A landscape with many valleys, sampled at points; each row gives a point and its height.
From any point a ball takes the steepest step (drop divided by distance) to one of its 2 nearest points. It stops when none of these is lower. Distance is the straight distance between rows; heights are no part of it.
Sug height 6.28: [133 137 145 130 158  92 149  82 129 142 128 161 136 128  78 116 156  92
 126 124  98 194  78  61 178  88  93 130 143 128 109 154 152 194  87 110
 150 119 140 122 160 130 122  91 126 131 155 178]
rez height 3.76: [ 94 149 122 131 136 157 114 149 127 114 131 135 113 121 164 112  90 139
 100 112 148 108 129 165 111 111 148  95 104 101 160 149 122 107 149 178
 109 168 112 143 109 151 132 119 114 112 119 123]
dubu height 3.19: [ 83 118 111 104  96 178 125 141  85 124 167 129 143  87 193 150 123 136
 121  96 123  65 141 153  82 105 181 106  82  94 154  95  95  61 155 166
 111 159 135 142  78 126 104 155 120 127 116  98]
tipat height 7.57: [174 159  97 153 142  97 142 135 156 110  84 106  90 130 149 143  88 175
 145  81 161 154 117 100 161 153 141 118 170 101  92 191 159 137 192 124
 112  84 112 121 151 144 143  93 119 101  84 134]
fad height 1.96: [135  96 139 141 118 146 159 156 109  87  89 121  88  96 117 161 125 179
 143  98 124  97 110 100  98 179 176 191 131 119 128 115 115 115 127  73
 159  77 112 134 126 138 123 169 171 161  67  99]
melo height 6.15: [113 217 131 120 148 130 112  96 141 149 205 130 165 147 159 148 168 133
 142 133  87 181  99 104 178  69 125  68 104 108 125 134 126 169 128 143
 117 151 151 159  95 110  97 122 131 120 152 179]
Novip height 2.47: [120 129 109 131 105 165 116 146 111 101 131 116 106 121 196 151 104 169
 128  97 133  82 155 164  91 135 184 119  91  90 143  97 110  62 176 137
  99 137 100 151  86 149 131 169 120 126  70  93]
Kuzab height 3.74: [ 92 118 119 119 105 162 176 161  93 126 110 142 137  97 129 114 102 133
  85  58 146 106  98 105 109 124 173 127 113 121 145 148 109  99 125 174
 108 136 134 137 130 149 114 100 135 117 179 118]
voga height 6.78: [166  71  98 109  85 108 168 130  81 138 100 127 149  95 115 146 124 118
 106  60 141 141 121  55 147 166 142 159 137 107  83 110 112 109 154 123
 118  56 128 123 162  81 124 112 154 118 191 121]
mag height 5.52: [129 228 132 172 191 118 116 114 172 113 123 126 113 136 142 138 110 168
 154 117 119 161  97 102 166 103 116 121 162 118 120 180 149 192 144 125
 139 125 150 136 127 154 111 125 113 130  60 184]
Redup height 7.24: [126  73 108  88  91 132 101 143  71 155 147 125 184 113 147 118 115 101
 116 121 146  77 178 151  93 156 146 111  99 122 124  74 101  71 155 174
  90 130 133 107 119 105 124 140 123 113 181  73]
Mub height 2.69: [167 117 116 118  98 125 133 103  90 146 189 118 173 144 150 194 192 120
 181 110  92 150 143  82 158 114 137 102 104 103 105  55 122 129 152  90
 152  94 151 136 100  72 107 164 150 122 139 123]
gegom height 3.77: [140 112 131  90  85 103  98  95  91 173 202 117 215 152 139 130 166  73
 127 175 105 135 175 147 129 110  95  69  95 146 100  76 118 102 124 142
 100 147 143 115 119  85 116 123 121 118 202 118]
visus height 4.39: [115 154 127 166 159 156 122 157 139  91  82 117  75 114 151 133  89 183
 117 100 147 110 115 156 118 137 156 130 124 101 154 178 139 117 153 156
 129 144 107 143 122 177 145 130 125 123  57 116]
Tonub height 3.87: [158 100 112 134 115 107 154 146 123 117  68 116  99 116  98 126  95 139
 120  87 155 148 107  91 149 175 124 155 164 117  93 159 149 126 154 108
 131  71 105 114 166 121 143  99 134 107 139 128]
Gaz height 5.18: [106  71 163 139 130 169 121 167 117 116  99 139 108 107 103 132 133 148
 106 136 126  68 127 144  79 165 159 200 122 135 161  97 110 112 103  99
 162 142 113 125 105 164 125 178 149 171  77  97]
mik height 5.93: [110 206 140 133 146 151 157 120 126 112 162 141 125 111 160 145 141 154
 140  85 110 135  73  86 159  92 155 112 115 104 133 163 117 155 121 153
 137 139 154 156 104 127  94 107 133 135 121 168]
pirib height 7.35: [157 158 131 164 169 104 131 124 169 106  93 118  88 136 118 134 106 157
 150 118 137 145 106 113 160 138 114 139 172 114 112 169 164 174 130 103
 151  97 131 110 156 157 134 118 140 131  73 149]
kemok height 2.02: [119 176 114 132 130 159 120 136 121  99 151 109 104 130 201 148 113 189
 143 102 128 102 152 159 100 119 168  92  89  96 138 116 117  88 165 131
 114 124 119 152  85 138 119 166 113 115  62 123]
Zepu height 5.15: [ 70 176 153 133 175 107 152 104 149 145 123 156 154 114  87  93 139 102
  91 134 114 183  69 106 168  80 103 134 147 167 124 181 142 193  63 153
 137 166 148 132 165 176 104  62 111 131 175 195]
fogas height 5.26: [131 236 130 186 206 129 105 126 179 111  92 116  95 135 152 139  92 181
 144 131 137 140 120 128 159 120 120 120 176 118 133 203 171 175 167 140
 133 144 129 128 132 181 121 117 111 100  37 165]
kegi height 8.11: [121  48 143 130 140 107 112 139 167 116  65 134  94 138  67  71 102 111
 110 176 167 116 130 168 103 165  75 158 178 182 148 165 155 146  91 122
 135 131 107 102 182 127 161 110 130 119 146 101]
pazo height 2.31: [113 140 137 100 100 153 173 121  76 141 192 161 188  78 134 150 174  91
 123 105  84 112  98  83 135 101 153 121  91 137 122 100  90 127  93 160
 143 153 163 149 116 106  84 115 171 132 208 146]
dubod height 4.67: [146  91 159 129 130 119 129 125 112 141 148 136 119 145  94 144 170 105
 167 174 110 116 130 114 109 131 102 170 131 160 120  84 127 159  87  71
 167 118 141 124 135  92 136 169 149 163 110 123]
Gadi height 4.28: [122 132  96 129 107 127 171 149  98 127  91 118 132 107 152 119  88 152
  95  51 157 151 104  87 143 137 163 110 132 107 109 169 125 113 172 166
  93  95 112 133 148 140 130  80 125 105 169 127]
nen height 7.48: [165 175 112 171 165  96 126 120 168 110  77 122 109 135 122 142  99 155
 147  96 147 165  98  82 181 138 129 122 184  97  88 195 181 176 175 116
 131  93 116 113 156 141 135  93 120  98  85 163]
Non height 4.32: [133 100 148 137 119 145 159 144  89 113 140 137 119 107 114 155 163 140
 153 113 102  89 114  93  99 150 164 193 122 134 127  76 102 136 101  75
 181 108 138 132 124 115 104 182 173 171  93 113]
Til height 5.85: [ 78 111 160 140 157 184  93 161 165  99 127 149  93 120 137 135 124 144
 110 163 126  83 136 195  93 127 150 151 114 122 180 115 105  98 100 127
 151 183 100 139  88 177 118 164 117 159  57 104]
gozo height 5.56: [ 75  83 167 146 149 196 103 169 136  88 109 142  97 101 130 148 124 141
  88 131 128  64 114 168  78 149 184 200 110 121 173 113 101  89 104 117
 157 171  78 135  96 180 116 174 127 177  51  94]
pudit height 4.45: [ 63 164 175 144 160 138 162 145 145 121 109 156 107 113 104 126 113 124
  84 118 125 130  62 120 149  96 132 156 130 149 162 177 142 161  67 154
 171 157 149 136 144 182  97  92 122 154 135 180]
liv height 3.91: [163 103 144 119 105 140 124 127 109 139 161 113 139 148 138 163 178 135
 182 143 102 114 158 115 109 147 132 153 124 131 111  51 116 102 128  67
 148 100 138 126 107  87 118 190 151 149 104 108]
mabit height 3.10: [107 147 117 101 102 137 127 123  90 144 175 127 172 111 146 127 126 116
 112 124 121 111 139 130 129 103 138  82  91 113 131 105  98  97 138 162
 104 148 143 146 113 107  98 116 132 111 174 124]
Piv height 3.18: [134 113 119 112  89 153 130 145 106 115 163 114 136 119 171 164 146 163
 147 116 110  76 177 142  74 146 180 131 103 113 126  60 109  73 157  94
 117 113 129 142  82 122 116 194 136 133  92  92]
sede height 8.36: [111 110 150 136 162 126  78 135 193 129  96 109 100 154 110  77 104 102
 110 204 139 113 167 207 103 125  83  99 151 157 167 157 144 135  96 153
 119 169 117 123 128 160 158 129 107 124 106 118]
Suvas height 3.81: [126  71  96 143  89 121 181 166  99 112  52 128 130  96 102 117  90 137
  86  41 149 130  90  84 111 184 155 193 151 144 121 148 138 101 149 137
 112  82 119 116 176 141 143  87 166 117 199 107]
Faza height 4.51: [101 108 153 122 116 171  89 149 144 119 171 143 129 138 150 148 156 122
 152 170 100  75 165 190  68 112 147 136 108 144 160  62 110  88  94 105
 144 180 127 139  68 149  99 198 128 168  68 114]
nuna height 4.03: [147 103 129  96 103  93  98 103 123 174 177 120 192 171 115 100 157  64
 135 201 118 133 184 171 112 115  60  81 113 167 111  91 137 123 120 127
  95 152 137 114 123  86 132 131 111 121 185 121]
nep height 4.04: [109 134 118 121 110 138 174 139 104 130 104 145 143  98 123 108 111 132
  92  66 140 150  90  81 145 132 154 118 128 120 118 159 119 110 132 165
 102 121 132 138 151 138 119  76 139 104 201 140]
Vimid height 6.05: [ 99 220 128 114 135 153 128 110 126 119 196 137 159 123 187 150 157 156
 149  96 101 150  93  96 158  72 142  79  94 101 130 129 103 147 127 151
 127 141 152 170  97 120  95 116 134 123 138 170]
fus height 5.38: [ 98 202 146 127 175 116 137  88 148 148 145 140 146 127 111 108 154 109
 110 136 106 188  80  96 184  77 105 110 135 140 131 164 138 186  97 148
 118 157 153 143 136 149 111  74 114 131 163 191]
pumap height 7.08: [148  98 121 113  81 134 134 132  80 143 181 120 178 125 145 152 154 108
 153 128 109  96 168 127  93 146 138 123 106 128 112  49 105  92 136 117
 125 119 150 126 100  84 110 175 149 127 154  93]
sifun height 7.56: [165 103  91 110 119  89 109 109 142 139  88 116 132 147 101  81 100 102
 114 159 168 165 160 127 154 157  82 103 161 124 108 162 152 131 159 141
 102 107 109  99 171 121 165  65 103  98 181 126]
zuge height 5.17: [124 115 106 144 119 102 158 129 141 128  67 130 130 115  95  76  85 113
  85 105 159 163 107 104 154 142 115 138 160 148 123 190 159 113 136 161
 104 126 121 114 180 165 147  55 133  89 187 142]
gog height 4.85: [ 70 174 157 149 165 125 174 118 154 134  97 165 119 122  99 105 123 117
  89 110 121 159  53  93 159  93 117 158 150 162 134 191 151 165  51 153
 150 151 145 123 168 183 105  76 124 134 162 189]
kepel height 2.88: [ 70 128 128 129 117 204 117 146 118 115 161 149 132  99 179 142 117 129
 122 109 120  68 120 175  79  94 186 115  78  93 170 107  98  70 126 174
 120 183 110 141  74 152 106 152 121 130 104 116]
Mosa height 5.69: [156  68 139 119 136  89 125  81 142 163 147 164 132 157  72 132 194  50
 161 192  85 204 113  99 146  85  49 155 125 178 111  96 166 217  72  76
 164 130 129 101 151  59 165 143 116 159 129 140]
Saruz height 0.49: [115 124 154 144 133 154 144 157 122  86  89 125  78  93 133 163 123 195
 121  99 117  82 103 112 104 156 196 183 117 118 141 121 109 115 108  86
 179 114 112 146 107 155 116 177 151 158  47 116]
Vogo height 1.72: [127 146 134 112  99 142 141 122  90 146 211 140 179 111 132 173 190 100
 153 117  87 142 115  91 143  98 137 117  91 126 116  81 103 146 110 125
 151 139 149 147 108 101  93 130 152 129 167 145]
pem height 6.97: [113 191 162 156 187 118 112 120 188 119 124 130  87 154 116 122 123 143
 148 160 120 151 112 143 152 107 108 138 147 152 140 156 139 179  92 115
 155 139 148 138 137 147 130 127 111 153  67 164]
Dab height 1.77: [101 179 138 135 130 172 145 131 131 107 167 141 111 113 174 163 148 166
 139  99 104  96 109 123 116 106 184 122  95 108 150 126 108 124 117 125
 147 150 143 160  82 144 102 161 133 146  89 141]
lapez height 3.46: [172  72 105 113  94  99 125  94  95 158 140 120 168 141 101 135 144  85
 145 137 126 157 146  92 156 138  97 119 129 113  88  86 126 124 152 104
 122  98 135 112 142  63 130 120 134 109 189 126]
zede height 2.85: [117 110 104 122  85 162 125 158  78 108 143 117 142 102 191 163 120 159
 133  94 132  78 160 152  85 138 189 116  93 101 131  77  89  67 167 130
 109 115 126 142  85 125 125 174 122 132 108  85]
mogi height 5.34: [155  81 135 105 106  99 128  86 109 177 178 151 173 146  89 124 197  42
 154 180  94 170 145 111 149 105  68 123 114 176 109  65 134 164  98  96
 136 143 136 103 133  68 141 139 136 132 180 136]
dur height 6.88: [165  74 106 116  92 118 156 142  74 144 114 107 150 109 116 155 127 121
 128  83 139 110 146  86 120 174 151 157 133 114  90  80 102 101 156 114
 124  71 128 120 149  74 126 138 148 129 167 102]
Domib height 7.66: [159 165  83 136 120  92 136 124 126 123  81 103 122 125 147 124  80 156
 125  86 163 163 124 110 178 142 150  91 157  88  87 186 146 130 203 160
 102  90 115 123 157 136 146  73 107  92 142 134]
Laf height 3.36: [133  82  98 156 120 103 160 182 145 100  39 124  87 117  98 112  75 150
  90  90 154 132  90 117 125 175 136 178 169 141 134 191 168 117 156 134
 134 105 108 110 172 168 153  90 149 103 142 109]
lamef height 7.74: [146  81 130 114 144  85 107  78 153 154 116 136 124 148  79  89 138  75
 141 199 138 166 144 131 144 117  56 128 159 154 113 134 143 173 101 108
 131 126 124 106 167  89 165  92 121 128 167 138]
noful height 4.31: [160  67 124  94 101  89  84 108 130 165 139 122 168 170 101  78 133  68
 134 192 138 118 192 177  98 142  61 102 134 161 108  93 131 114 124 123
 104 141 130 104 144  78 148 123 109 113 192 102]
Vabip height 5.88: [127  99 145 128 172  87 134  83 143 159 144 158 122 143  71 107 174  58
 134 182 104 207  97  85 167  84  54 152 135 179 116 139 163 225  54  88
 157 135 129  98 171  85 153 109 112 166 148 154]
muvi height 7.00: [157  79 115 113  84 133 159 130  67 142 161 120 181  94 129 154 155 102
 140 101 115  95 144  89 111 158 153 153 116 127 103  49  97 109 142 117
 142 100 145 125 123  73 101 159 167 139 167  94]
gafit height 2.84: [148 134 128 119 134 102  77 120 172 139 130  98 126 189 134  95 115 104
 134 207 146 126 181 209 108 118  70  66 143 142 145 130 133 109 123 131
  95 146 123 112 124 127 149 139  95 118 116 120]
Zini height 4.29: [165  96 148 117 118 123 117 121 138 142 180 123 133 172 119 151 179 114
 187 185  92 127 155 134 104 128  94 153 130 161 123  60 133 128 104  56
 152 112 134 129 113  93 134 201 140 158 100 114]
tatel height 6.67: [143  82  91 111  91 101 157 106  94 151 105 132 163  97  95 125 125 104
  97  81 143 168 120  62 165 141 120 132 130 112  87 128 121 122 142 144
 109  94 123 121 162  95 133  82 137  97 215 138]
dipe height 3.75: [135 126 142 125 131 133 113 136 144 125 131 115 109 151 115 115 132 126
 130 171 134 100 163 161 104 135 112 118 127 131 140 115 121 112 115 110
 126 138 124 129 111 134 137 158 124 135  92 117]
Numo height 2.60: [167 119 104 129 120 103  95 130 152 122 105  93  93 168 136 106  96 145
 144 164 162 130 178 178 123 166 103 106 151 117 124 137 141 111 167 116
 115 104 110 117 137 127 168 138 102 116 100 107]
Rokos height 2.96: [108 115 142 111  91 175 184 138  70 123 148 151 169  70 129 156 152 107
 110  73 110  81  96  86  95 129 179 168 106 134 134  96  84 114 109 138
 148 136 159 135 112 122  89 137 163 153 168 119]
Sarol height 5.16: [149  73 136 110 111 105 144 103  92 162 159 147 182 115  85 128 185  54
 140 153  92 141 132  87 137 116  94 153 117 163 105  77 122 157  95 120
 139 140 135 118 138  80 119 119 149 136 193 132]
Tik height 5.28: [110  60 126 150 145 177  98 185 125  84  73 115  88 112 136 134 111 162
  94 118 146  77 131 180  80 176 178 187 120 122 166 130 120  73 159 123
 128 140  60 134 106 183 152 155 132 147  62  73]
Kimo height 2.82: [ 86 158 159 102 116 153 169 127  97 141 193 165 167  83 125 151 179  89
 138 111  83 109  89  94 147  83 154 152  88 146 136 118 101 154  68 143
 173 178 160 151 111 121  81 116 156 163 178 163]
Medam height 4.90: [144  61 131 100 114 111 136 113  99 155 135 143 169 133  75  99 137  72
 126 166 131 125 148 119 109 146  78 152 134 158 114  86 123 139 107 117
 131 127 137 101 145  75 142 119 144 127 195 116]
Kas height 4.91: [132 147 105 122 139 104 139 128 141 126  79 124 126 122 119  90  83 126
  98 116 166 151 127 136 158 146 116  93 153 115 126 197 152 120 156 181
  92 121 118 117 168 163 144  73 109  89 164 134]
pomo height 4.18: [113 129 148 124 126 154 104 141 132 118 161 134 122 143 142 137 144 133
 139 161 115  88 152 176  85 124 139 117 102 124 155  94 120  95 105 121
 118 161 134 134  85 145 120 178 131 143  93 114]
niza height 5.58: [104  90 151 149 151 168  81 165 159  94  86 120  84 128 144 132 116 167
 116 159 135  85 155 198  88 153 157 169 120 124 170 117 122  83 132 109
 144 156  72 134  97 181 152 173 122 145  34  96]
suz height 4.70: [131 151 118 144 135 149 134 153 125  99  92 109  83 110 166 148 104 185
 125  83 132 103 124 129 108 144 178 134 124 103 134 142 123 104 154 123
 125 119 102 144 105 154 136 143 135 130  66 119]
kiz height 6.10: [110 123 165 136 164 102 147 101 148 144 132 162 118 128  72  99 157  82
 125 156 108 184  82  91 163  94  83 164 137 172 120 154 150 202  51 109
 151 135 140 113 176 139 124  92 122 151 143 176]
Sofer height 5.55: [111 216 127 129 175 121 108  85 153 144 143 129 147 153 128  89 133 125
 116 150 119 196 105 111 182  87 108  77 134 120 124 169 144 177 136 160
 109 152 149 142 137 151 108  73 104 121 138 188]
nelo height 1.80: [157 109 116 141 128 115 115 160 150 112  72 100  78 147 123 106  80 143
 120 145 171 121 153 171 107 176 119 124 152 128 143 165 150 111 158 134
 116 116  98 115 141 151 169 126 126 110 102 104]
Lefa height 5.00: [121  95 126 144 120 168 135 169 119  93  77 110  74 105 137 136 108 178
 113  92 141  89 127 146  93 178 179 174 118 119 152 129 110 100 159 109
 127 118  91 129 114 168 143 159 143 138  70  89]
varu height 4.61: [152  31 125  97 108  84 116 108 116 163 126 134 183 136  73  80 136  44
 123 183 150 110 176 152 103 163  55 136 142 163 116 100 137 132 111 124
 100 144 124  92 160  57 159 109 132 115 212  97]
Bobi height 5.71: [124 215 117 140 167 112 110 101 160 135 130 118 137 150 163 108 108 150
 124 132 134 167 118 117 173  95 115  66 144  95 125 171 137 164 166 165
 100 144 137 144 131 145 126  89 102  96 113 163]
sudef height 3.44: [127 140 130 101 102 131 116 120 102 153 188 134 181 135 134 124 163  84
 136 157 100 121 142 145 125  98 114  96 100 138 126  92 106 106 117 152
 115 164 152 135 111 115 106 125 139 114 177 129]
Kori height 6.41: [101 209 159 138 165 132  95 108 180 141 178 120 106 169 140 124 147 130
 148 178 105 152 131 167 140  69  94 101 119 148 159 137 137 164  99 126
 122 174 147 152 102 140 120 141 109 149  91 172]
bato height 6.60: [ 86 202 176 126 168 122  96 112 206 169 175 132 118 175 125 121 160 102
 150 190 101 165 122 185 151  65  82 127 120 180 144 140 140 186  59 109
 140 170 154 148 120 137 124 140 108 189  90 157]
gava height 3.39: [134  68 105 134  97 122 163 161 103 118  72 119 113 107  92 132  97 137
 106  80 144 114 114  92 116 190 146 187 145 130 119 128 126 110 146 107
 123  73 114 111 163 111 133 110 155 127 159 106]
vad height 4.76: [114  75 162 132 110 167 140 143 102 105 127 137 125 103 114 149 151 147
 135 129 103  54 131 126  71 162 176 202 112 149 147  69  94 114  94  73
 182 129 133 136  87 138 112 195 165 176  71  90]
dagep height 4.87: [107  91 171 122 117 167 102 148 128 120 154 143 131 121 127 152 151 133
 139 165 101  64 141 163  64 143 161 184 108 153 152  52 111  96  93  72
 171 161 125 132  77 150 110 212 149 178  70  93]
tid height 3.43: [ 95 166 109 107 111 145 134 130  92 135 149 124 138 101 167 124 109 146
 111 100 138 114 127 144 130  96 156  76  95  95 143 129 104  95 148 189
 102 146 131 144 117 130 121 112 124 103 145 127]
zol height 2.39: [ 76 182 134 124 128 184 122 121 132 114 175 156 124 103 181 147 133 152
 134 111 111 100 115 159 103  82 175 103  84 100 159 123  96 102 117 164
 129 182 136 162  69 146  95 154 122 140  99 138]
biv height 3.09: [174  77 111 111  94 106 127  89  89 155 164 121 163 147 120 181 168 100
 167 108 106 162 142  77 164 127 115 114 122 105  90  64 121 127 151  96
 148  79 143 116 121  51 134 154 146 116 166 133]
bofu height 5.90: [143 107 138 152 151 140  86 154 182  83  69  99  56 134 143 128 104 190
 127 157 145  93 173 175  97 173 145 159 143 124 156 125 144  99 141  86
 146 130  80 130 112 173 164 177 129 132  24  90]
bol height 5.75: [111 212 151 148 178 134 145 113 159 114 141 145 115 130 141 141 131 154
 144 102 112 160  79  71 175  98 135 127 140 114 120 164 130 192 112 121
 148 132 148 147 126 153 100 113 126 136 104 185]
doma height 4.41: [129 157 101 138 147 118 124 152 141 114  82 116  93 127 163 110  74 152
 108 110 166 131 149 171 137 142 140  84 131 117 141 192 141 100 184 187
  94 137 110 130 131 178 162 102 103  82 106 108]
lise height 2.68: [125  97 119 153 135 140 136 177 145 100  58 123  79 117 116 108  86 143
  94 107 160 114 122 157 117 160 129 142 148 132 158 185 156 107 155 148
 125 122 102 112 145 179 155 111 132 109 121 114]
lusag height 7.16: [149  71 116  99  89 130  99 141  75 147 179 119 196 128 144 134 135 102
 140 146 125  75 192 160  81 162 134 117 121 139 117  41 114  73 141 126
 104 129 154 102 107  96 110 169 135 125 154  83]
gaf height 3.56: [144 118 146 112  91 149 132 130 105 120 184 121 138 140 154 171 174 149
 181 138  93  92 163 130  84 134 156 147 103 133 124  43 107  90 129  66
 146 118 145 140  88 121 105 212 147 156  82 100]
gebo height 4.66: [119 144  87 117 130 112 109 144 125 130  84 114 124 126 156  90  63 133
  85 113 175 139 148 176 144 140 130  81 131 111 145 199 142 105 180 212
  81 141 114 115 142 169 173  78  93  84 165 110]
dib height 7.85: [142  85 151 122 156  99 120 114 160 137 117 147 105 143  85  94 142  87
 145 190 133 147 135 136 123 121  56 141 150 176 135 129 139 169  84  95
 141 122 124 104 166 106 149 126 118 146 139 124]
nepo height 1.93: [141 186 103 135 117 125 128 118 118 120 154 105 128 137 193 149 113 181
 134  80 140 141 138 117 157 122 146  67 121  78 100 135 116 116 188 142
  97  91 126 142 110 112 137 115 103 103 110 116]
kuni height 7.47: [164 106  68 105 105  76 117 121 120 139  79 117 135 133 115 108  87 128
 115 118 171 158 160 130 163 170 122  97 154 101  88 165 128 105 189 156
  89  80 118  92 166 106 168  74  99 103 199 104]
fenu height 7.32: [139  85 103  96  93 109 111 138  95 148 132 111 159 135 126 111  99 110
 112 137 168  97 175 163 105 165 133 111 120 119 114 106 119  82 152 150
  88 121 129 109 136 103 142 133 111 113 176  86]
Zet height 3.40: [ 71 151 175 123 137 157 170 141 121 139 170 172 140  90  97 135 155  92
 111 125 100 116  68 126 124  91 142 164  98 162 150 143 116 157  46 147
 176 180 159 139 129 158  81 111 136 173 162 166]
Bas height 4.97: [146 207 108 173 178 119 120 138 173  93  65 107  78 119 161 129  84 192
 136 109 155 138 123 145 144 142 141 129 168 107 129 206 174 146 174 140
 113 125 109 138 136 175 154 120 120  97  45 141]
zubil height 4.55: [132 151 127 145 127 128 173 145 116 114  97 123 106 109 141 137 101 166
 117  57 142 132  89  79 143 132 160 129 143  96 107 161 132 124 151 141
 129  91 124 131 139 142 120 107 142 106 126 131]
nezug height 2.24: [153 127 126 117 111 126 134  98  93 154 195 131 171 140 127 184 211  97
 168 117  65 172 119  81 172  84 117 118  92 126 113  67 120 161 125 107
 158 121 136 136  97  80 110 147 154 130 161 149]
filup height 8.24: [117  67 135 133 148 110  89 133 188 122  68 124  93 150  87  61  95  88
 102 199 164 108 157 207 103 138  69 119 171 179 177 172 157 141  98 157
 121 155 102 103 159 149 169 111 117 117 126  94]
rumal height 2.23: [155 171 111 124 126  95  63  94 173 143 148 101 136 201 149 103 127 128
 135 196 149 151 184 194 132 118  81  58 136 125 128 130 150 116 159 132
  83 128 127 115 125 114 148 128  81 105 120 137]
pesi height 4.24: [167  91 110 134 123 105 159 117 132 124  88 129 110 120  92 143 120 132
 135  99 136 175  97  53 170 144 120 155 160 106  86 144 149 144 133  94
 146  67 122 109 166 100 138 100 143 121 141 148]
meve height 2.72: [129 143 105 110 103 120 105 120  99 141 172  99 159 149 165 146 132 133
 135 133 126 128 164 141 131 115 131  64 109 101 109 105 106  93 160 151
 100 116 136 134 117  99 121 132 105 100 153 123]
sipa height 3.80: [110  93 100 153 109 124 184 174 128 116  45 131 119 109 109 111  85 150
  81  59 155 134  76  96 125 157 149 177 152 141 123 190 167 112 138 143
 121 102 116 118 175 169 141  74 152 100 180 125]
rokom height 7.65: [156 116 118 119 132  86 101  92 166 135 114 125 134 157  88  81 119  84
 125 189 154 163 156 143 147 130  68  99 157 139 118 146 144 147 130 132
 106 124 123 106 163 110 162  80 106 111 174 133]
vizir height 2.21: [138 151 117 117 108 135  93 119 132 145 171 108 145 167 164 129 138 145
 152 163 137 112 179 189 107 117 118  71 104 119 127 100 120  72 159 136
  88 125 135 129  99 115 123 163 104 115 117 112]
kaluf height 2.81: [160 100 110 140 103 141 158 164 108 102  83 106  91  96 126 147 108 169
 127  78 141 111 111  97 117 177 174 174 145 107 113 126 120 123 156  98
 134  66 120 122 140 115 132 140 156 139 108 102]
tilu height 3.37: [ 93 111 146 116  97 184 190 147  86 123 135 153 154  69 133 140 127 125
  80  65 115  84  86  96  96 116 186 148 101 119 148 127 101 109 116 181
 130 144 143 140 110 138  95 113 155 146 175 122]
kizol height 3.17: [173 113 124 124 116 101  97 121 133 134 128 102 107 165 111 113 122 123
 141 169 149 126 171 158 123 157  86 106 150 137 127 115 134 117 137 104
 117 110 128 121 132 100 147 145 116 118 125 121]
lagu height 3.94: [ 57 187 176 124 163 145 151 135 145 132 156 170 113 111 113 137 137 123
 106 119 116 126  58 141 148  79 142 160 100 154 156 159 122 168  48 152
 174 186 153 159 128 168  81 118 111 174 125 187]
teno height 6.26: [106 238 140 124 160 132  88  89 170 140 201 125 150 182 160 126 160 125
 141 163  90 184 126 150 158  66 100  75 100 132 153 141 133 163 125 149
 107 175 158 162  97 129 105 124 109 129 125 181]
zubik height 2.03: [106 155 150 141 143 173 143 152 129 101 128 135  96 107 149 158 139 178
 150 100 106  86 100 125 108 123 183 163 112 108 144 121 104 122 102  99
 166 135 129 152  90 152 109 173 142 163  55 138]
dit height 1.50: [157 177 119 128 123 109  89 107 158 123 147  96 113 191 156 125 119 165
 146 162 139 140 178 190 121 127 105  73 127 110 133 125 140  92 166 113
  92 119 121 128 109 124 145 158  84 110  88 125]
Tivav height 5.51: [167  64 124 124 126  87 124  88 117 161 152 148 142 148  75 124 187  56
 159 177  98 177 124  79 146 113  60 147 128 155 101  85 144 188  99  80
 157 121 129  96 145  55 147 134 137 138 159 139]
liba height 6.43: [140 128 121 143 149  97 156  97 140 138  99 150 137 118  87 115 129 119
 122  93 129 189  83  49 179 121 103 135 156 118 103 173 160 167 109 121
 133 110 128 118 169 137 125  71 124 105 168 163]
feme height 1.33: [124 216 108 138 137 140 112 116 139 108 150 111 115 137 201 151 102 205
 145  88 139 129 131 130 141 108 156  77 118  92 125 143 118 116 181 146
 104 119 128 156  96 139 130 137 106 107  66 142]
nebev height 6.56: [143 122  97 120 123  98 153  88 117 150 106 127 147 113  96 120 118 123
 105  90 127 191  97  56 175 117 123 109 152 102  80 159 141 142 143 135
 111  93 123 122 153 115 123  67 123  93 197 153]
vini height 4.06: [108 155 118 145 148 162 108 154 140 101 109 116  98 124 178 121  81 176
 113 111 151 113 134 174 111 124 156 104 105  90 165 156 127  88 163 175
 103 150 100 138  96 171 140 130 100 113  70 109]
Pab height 7.17: [141 185 138 168 183 109 102 131 186 112  89 110  75 144 128 119 107 165
 147 152 141 132 135 147 146 130 113 135 167 129 136 168 155 157 112 106
 144 127 129 127 134 165 139 137 115 129  47 147]
nemam height 3.45: [161 106 118 115 129  82  76 100 192 141 111 101 113 189 103  68 103  87
 136 223 155 133 189 202 107 139  48  86 165 163 139 141 145 135 125 124
  99 135 120 109 153 108 165 118  95 115 138 106]
nosil height 7.40: [149 114  99  97 104  91 114 132  98 142 120 115 145 138 137 116  89 127
 111 117 164 139 163 146 146 154 127  89 122 102 106 137 111  90 181 158
  85 104 116 110 153  98 153 107 105 101 186 101]
larir height 4.68: [139 202  98 159 163 118 104 137 153 110 100 108  99 139 169 124  72 173
 125 119 169 137 134 151 158 127 134  84 151 106 129 195 151 139 182 173
 102 137 120 138 133 174 153  96 104  92  87 133]
tadu height 3.42: [131 113 138 124 100 158 186 135  72 127 155 146 165  83 125 173 167 121
 139  85  94 109 103  60 127 135 170 170 114 126 114  89  95 134 103 114
 162  93 157 144 123  98  86 146 170 154 152 134]
Legil height 6.79: [ 99 179 174 144 188 115 115 110 193 143 136 145 101 153 111 126 149 103
 146 179 108 164 106 148 152  82  85 141 134 170 140 153 144 211  68 115
 153 149 150 134 141 142 130 123 108 167  97 156]
gelal height 3.89: [146  96 141 133 112 142 167 135  79 125 151 145 144 104  96 167 181 115
 161 107  91 117  99  57 135 136 145 192 117 135 114  84 109 152 100  72
 189  90 148 123 129  84 108 174 172 162 112 131]
dataf height 7.98: [134  41 155 121 134 106 128 122 143 127 100 148 112 134  62  83 127  90
 119 182 153 106 129 137  89 148  66 174 170 183 141 130 143 164  75 101
 148 124 113  95 177  98 158 128 136 134 156 108]

Where does a ball stop that starts at each point below?
tipat -> doma
Sofer -> Vogo
teno -> doma
nosil -> mabit
filup -> mabit
dubod -> feme
Zini -> feme
Sug -> mabit
Tik -> mabit
